Each scene shows the same named points in several views. A view is turned or mirrored, and shifted as a whole, has a little noise and may leave points out.

Scene 1
View 1
j_902: [ 11  22  -5 -18  21 -13  16  -7  21 -14  -6 -13  -5 -19 -25 -25   8  -7
 -12  -8   2 -17]
j_879: [ 43  33 -13 -16  15   5   5   3  34  -7  10  -8 -14 -20 -14 -30   8 -27
 -19   1  17   5]
j_243: [ -6   3   4 -29  37 -12  31   0   2 -10 -10   4  -1   1 -31 -21  -6   9
  -9  -2   6  -3]
j_575: [  6   8  -1  -7  23  15  20  -8  11  -6  12  -4   5 -17 -14 -34   1 -11
 -32  -9  11   6]
j_665: [ 41  42  -9 -34  20 -31 -10  -2  33  -6  -7 -18 -23 -17 -28   0  13  -8
  10  -8  14 -21]
j_653: [ 33  24  -3 -56  31 -45  18  -9  24  -9 -21  -1 -19   7 -28 -11  -5  -7
  17   3   3  -2]
j_859: [ 42  37   2 -54  18 -53 -16 -16  24   2 -15 -24 -24  -8 -14  11   9   1
  25 -11   7 -15]
j_878: [ 46  34  -7 -40  20 -11   7  14  26  -5  -6  -7 -23  -5 -15 -26   2 -21
   2  12  15  14]
j_866: [ 14  24   1 -45  32 -48   4 -11  13  -6 -18 -10 -16  -4 -36   9   4  12
  19 -13   7 -25]
j_139: [ -3   5   5 -32  29 -35  24 -29  10 -12 -15  -9   4  -7 -26 -15  -2   8
  -6 -16  -8 -21]
j_572: [  6   5   5 -23  26 -11   5 -25   4   2   7 -10   3 -12 -15  -9  -1   2
 -18 -22   9  -7]
j_287: [ 11   3  -2 -26  31   0  21 -12  11  -5   8   6  -1  -5 -21 -22  -7  -8
 -22 -10  13   7]
j_392: [ 25  20   4 -20  19  23   1  27  -1  10  12 -13 -11  -7   1 -25   3 -12
 -19   9  27  29]
j_895: [ 12   7  16 -54  26 -30  20  -5  -3   1 -20 -10  -5  12  -2 -19  -8   3
   5   5  -2  19]
j_832: [  2   1  22 -51  29 -21  19   5 -18   8 -19 -11  -3  16   3 -16 -10  12
   2   8   4  25]
j_223: [  1  19  10 -43  27 -41  19   2   2  -8 -27 -18  -8  -1 -22 -10   5  15
  11  -1  -4 -14]
View 2
j_859: [ 22  19  26  32 -21  25 -40 -20  16  21 -13 -17 -20 -18  17  -4  -5  -5
   3  42  14 -33]
j_866: [ 11  11   2  29 -27  22 -36 -11  24  18  -4 -10   3  -8  14   9  -5  -9
  -8  52  -8 -18]
j_243: [ 13   4 -25  12 -10  11  -1   6  10  13  -1  11  21  14  -6   9  21   6
 -12  41 -15   7]
j_879: [ 22   8  19  14  -5  25  22 -11 -16 -12 -10  -2 -16   2   7  -1  32  -5
 -11   0  23  -2]
j_287: [21 -1 -1  4 -3 20  8  3 -5 -1 -1 10 16 13 -1 -5 20 14 -9 26 -7 11]
j_832: [ 23  25 -28  11   1   2 -14  11   9  41  -8  12  11   9 -14 -17  28  22
  14  52   0 -14]
j_139: [ 22 -11   0  15  -3  24 -19  -8  17  10  -7   8  22   0 -15  12   1  22
 -12  47 -10   4]
j_878: [ 20  24   7  30  -6  11  12  -7  -4   9 -13  -3 -29   9  13  -9  30 -11
  -1  16  17 -14]
j_575: [ 22  -2  -1  -1   2  20  20  -1 -14  -9  -4  10  15   8 -10   3  34  13
 -14  13   8  12]
j_223: [ 12  14 -19  28 -14  12 -25  -7  26  28 -12   0   7  -3  -8  15  14   1
  -7  53  -1 -16]
j_902: [ 18  -2   2  18  -8  25  -2 -13   5  -3  -9   2   7  -3  -8  20  20   1
 -19  24   7   1]
j_392: [ 23  29 -10  -9  -3  15  20  10 -25   7  -3   6   2   3   4 -16  57   3
   8   8  25  -9]
j_895: [ 24  18 -15  21   4   6 -11   3  12  37 -12  11  -2  10 -10 -15  19  19
   8  48  -1 -13]
j_572: [ 24  -3   8  -4  -9  29 -15  -2  -2   2   0   4  24  -7  -4  -1  14  20
  -5  33  -1   2]
j_665: [ 15  15  23  28 -26  28 -18 -21   6   1 -10 -17 -15 -14  19  10   9 -18
 -10  25  17 -22]
j_653: [ 16  13   5  42 -10  10 -11 -10  21  21 -12  -4 -22  12  12  -6  -2  -6
  -3  44  -7 -13]
View 3
j_832: [ -5  11  16 -22  -5 -17 -21 -35   3   6 -18   8   9  -1  53 -27 -33   2
   0   4 -22   8]
j_243: [-12   2 -11 -18   5 -15 -17 -18   9 -10 -34  -2  22  -4  15 -31 -18 -11
 -15  24 -32   2]
j_287: [-17   4 -14 -21   3 -24 -24  -3   6 -14 -26 -11  14  -3   0 -19 -13 -17
  -4   4 -15   8]
j_879: [-28  22 -15 -23  16 -30 -21   3  -6 -18   2 -36  26   1 -20   8 -21 -10
  18  18   5   6]
j_859: [ 10  32   5  31  12 -31 -52 -34 -29   1  23   5  30   0   6  -6 -17   4
   7  27   4 -22]
j_878: [-20  29   3 -15  16 -34 -26 -25 -12 -15  -3 -28  28   2   4  12 -29  -3
  19  26   2   6]
j_665: [ -3  30  -9  16  20 -27 -39 -18 -21  -6  15  -9  39   0 -16   2 -17  -3
   9  37  -1 -18]
j_572: [ -6   5 -15  -9   0 -16 -32   4   1   0  -5   8  14  -5  -2 -29 -11 -12
  -3  -1 -13  -5]
j_902: [-13  12 -24 -10  10 -14 -20  -2  -1 -15   0 -20  26  -4  -6 -27 -14  -5
  -5  30 -12  -5]
j_653: [ -2  20   2  16  11 -37 -42 -46 -17 -21 -16 -15  23   0  20 -10 -17  -4
  -3  36  -8  -4]
j_223: [  1  17  -3   4   7 -12 -25 -34  -4  -3  -5   2  29  -3  30 -35 -23   6
 -10  39 -25 -13]
j_895: [ -5  14  12 -12  -3 -23 -28 -37  -3  -5 -13  -2   8  -1  45 -24 -28   3
   0  10 -13   5]
j_139: [  2   1 -21   7  -1 -13 -32 -15   1 -15  -9  -1  15  -5  14 -51  -6  -7
 -20  24 -19 -12]
j_575: [-26   6 -20 -35   5 -16 -12   9  10 -15 -15 -22  14  -3  -7 -18 -17 -13
   2   5 -12  11]
j_866: [  8  19  -5  26  12 -23 -41 -35 -16  -1  -6  14  35  -3   9 -22 -13  -4
 -11  38 -22 -22]
View 4
j_832: [ -3  -2 -14  -3 -15 -22   9 -13 -29  14 -15  25  16 -24  -6  23   2  -7
  22  31 -34  17]
j_653: [ 25  14 -22  28 -15  -5   6  -2  -5 -10  13  -3   8 -12   9  16  14 -28
  45  16  -7  13]
j_866: [ 11   0  -7  14  -8  -3  17  -5 -11 -16  17 -11  16   5  18 -12  15 -28
  52  16 -16  34]
j_575: [  9 -10  25  -1 -25   7  15   5  19  -9 -31   5   9 -46  10  19  -5  -8
   4 -11 -21  13]
j_895: [  4   1 -17   3 -15 -16   4  -5 -20   5  -5  23  15 -22  -4  25   6 -13
  30  25 -25  12]
j_879: [ 16  16  21  10 -16  -4   5  -2  28 -33 -16 -11  -9 -42  12  17  -3 -19
   3 -17  -8  -1]
j_392: [  3  13  19   0 -16 -25   9 -22   4 -14 -38  -4 -11 -46   3  20 -14  -6
 -20   9 -25   5]
j_287: [ 15 -14  16   4 -23  10  17   5  11  -4 -25   7  13 -35   6  20  -3 -14
  16   8 -13  22]
j_878: [ 19  28  -5  23 -15 -17  -1 -13   9 -22  -6  -9  -9 -34   9  20   2 -20
  12   3 -10  -3]
j_665: [ 13  19   7  14  -3 -10   8  -7  10 -41  17 -23  -2  -8  19  -8  11 -31
  34  -2  -9  15]
j_243: [ 12 -16  -1  12 -30   6  22  -2  -7  14 -20   7  22 -27  14   8   7  -8
  26   5 -28  32]
j_902: [  9  -4  12   4 -21   4  15   6  12 -16  -4  -3  12 -29  18   1   8 -13
  28 -20 -22  18]
j_223: [  2   1 -15   9 -16 -12  14  -6 -20   0   9   4  19 -10  13  -3  16 -12
  45   4 -34  25]
j_139: [  5 -21   2  -3 -19  15  17  15  -3  -2   5  13  30 -15  11   4  13 -17
  50  -1 -23  30]
j_572: [ -1 -18  24 -14 -11   8  17   8   6 -15 -12   7  16 -21   7   6  -1 -20
  25  11 -16  30]
j_859: [  5  19  -6   6   9 -17   2  -6  -6 -40  32 -11   1   7   9  -6  12 -36
  49  20  -6  14]
View 5
j_878: [  6 -10  -5  21 -14   0  21 -52   8  15  38   2  30 -10  -8 -16  -4   7
  -4  -8   0  21]
j_392: [ 15  -5 -25   1 -29 -11   0 -47  -2  19   7  17   9 -26  16 -18   8   8
 -23   6   3  18]
j_653: [ -5  -3   8  28   7   8  20 -38   3  -7  40   9  27  12 -34 -13 -13  19
  23 -18 -11  16]
j_575: [ 23  -2 -24   9  -4  11  -6 -28 -12  22  12   2 -16   5   9 -27  -5  -2
  -8   5   3  27]
j_859: [-17  10  11  28   3   8  37 -38  14   3  35  22  31  16 -22  14   6  39
  22 -46   6  38]
j_139: [  7   5 -14  17  24  19  -3 -18  -7  -5  12  11 -17  35 -30  -9 -11  21
  24 -23  -1  28]
j_832: [  3  -4 -16   1  -2  -7  -9 -38  -1 -36  -6  30   6  -9 -35  -7  -6  25
  -1  -2 -14   9]
j_223: [  2  -5 -22  17  15   0   0 -42   5  -7  13  18   9  24 -40   2  -5  29
  23 -28  -7  11]
j_243: [ 14  -3 -21  12   8   2 -16 -28 -13   3   8  13  -7  18 -21 -22 -13  14
  19  -3 -15   3]
j_879: [ 14  -3 -13  19 -14  10  18 -41   0  37  36  -6   9  -5  15 -22   2  -2
 -11  -5  11  36]
j_665: [ -5   5  -2  28   0   7  29 -43   9  31  40  10  27  17  -5   2   6  27
  18 -38  10  32]
j_902: [ 15  -2 -23  18   8  12   6 -34  -2  24  22   0  -8  23  -9 -13  -3  10
   8 -19   6  28]
j_572: [  3  17  -5   8   0  12   0 -14 -11   4   2  26 -15  10   4  -9   3  26
  10 -16   5  34]
View 6
j_895: [ -5  22  -9  -7  28   6  26  -5   0   4  18  17   9   5  14  17  -4  31
   5  34  34 -44]
j_572: [-14  19   3  -8  31  23  28   8  -4  11  11  33  31  12  19 -18 -27  -1
  -1  20  34  -6]
j_859: [-19  50 -40  -8  62   6  28  12  -9 -18  34  34  27  39  37  27 -43   9
 -10  34  25 -29]
j_866: [-30  40 -12  -1  45  30  22  17 -11 -10  23  30  16  32  48  18 -45  25
  -4  34  26 -28]
j_139: [-11  11   1  13  31  33  21  14  -9  17  18  31  13  28  37 -12 -32  20
   3  34  43 -24]
j_832: [-13  20  -1 -11  23   7  25 -12   3   3  15  14  17 -10  10  14   3  40
   9  30  34 -44]
j_665: [-13  40 -30  -7  51   9  25  20  -1 -26  14  29  20  45  44  20 -40  -6
 -13  15  20  -7]
j_653: [-10  36 -16  -3  38  14  27  18 -12  -7  17  19  -9  40  32  34 -23  15
  -5  37  22 -37]
j_243: [-11   7  17   3  13  31  20  14   0   7  -4  13  -1  17  35   0 -13  24
   4  18  32 -18]
j_223: [-18  20 -12   7  36  22  18   6   2  -6  18  18  14  20  46  14 -28  41
   3  27  35 -34]
j_392: [  1  20  -6 -28  21 -11  27  -7  18 -22 -13  10  25  -3   7   9   9  -7
  -2 -10  21   5]
j_878: [  5  30 -22 -16  33  -7  29  10   4 -23   0  12   0  31  22  31  -6  -7
  -8  11  18 -13]
j_879: [ 12  18 -17 -11  31  -4  28  16   7 -18  -8  19  10  37  22   6 -11 -29
 -11  -2  22  11]
j_287: [ -4  13  13 -11  15  21  29  13  -4   8  -3  22   8  17  15  -7 -10  -5
  -1  16  27  -6]
j_902: [ -1  10  -7   7  31  20  22  14   6  -3   3  22  13  35  41  -6 -25   2
  -4  11  33  -3]

In a view up to two points have been moved. Name them for each view, in the order of its rows, or write none.
view 1 => j_575
view 2 => j_139
view 3 => none
view 4 => none
view 5 => j_572
view 6 => j_243
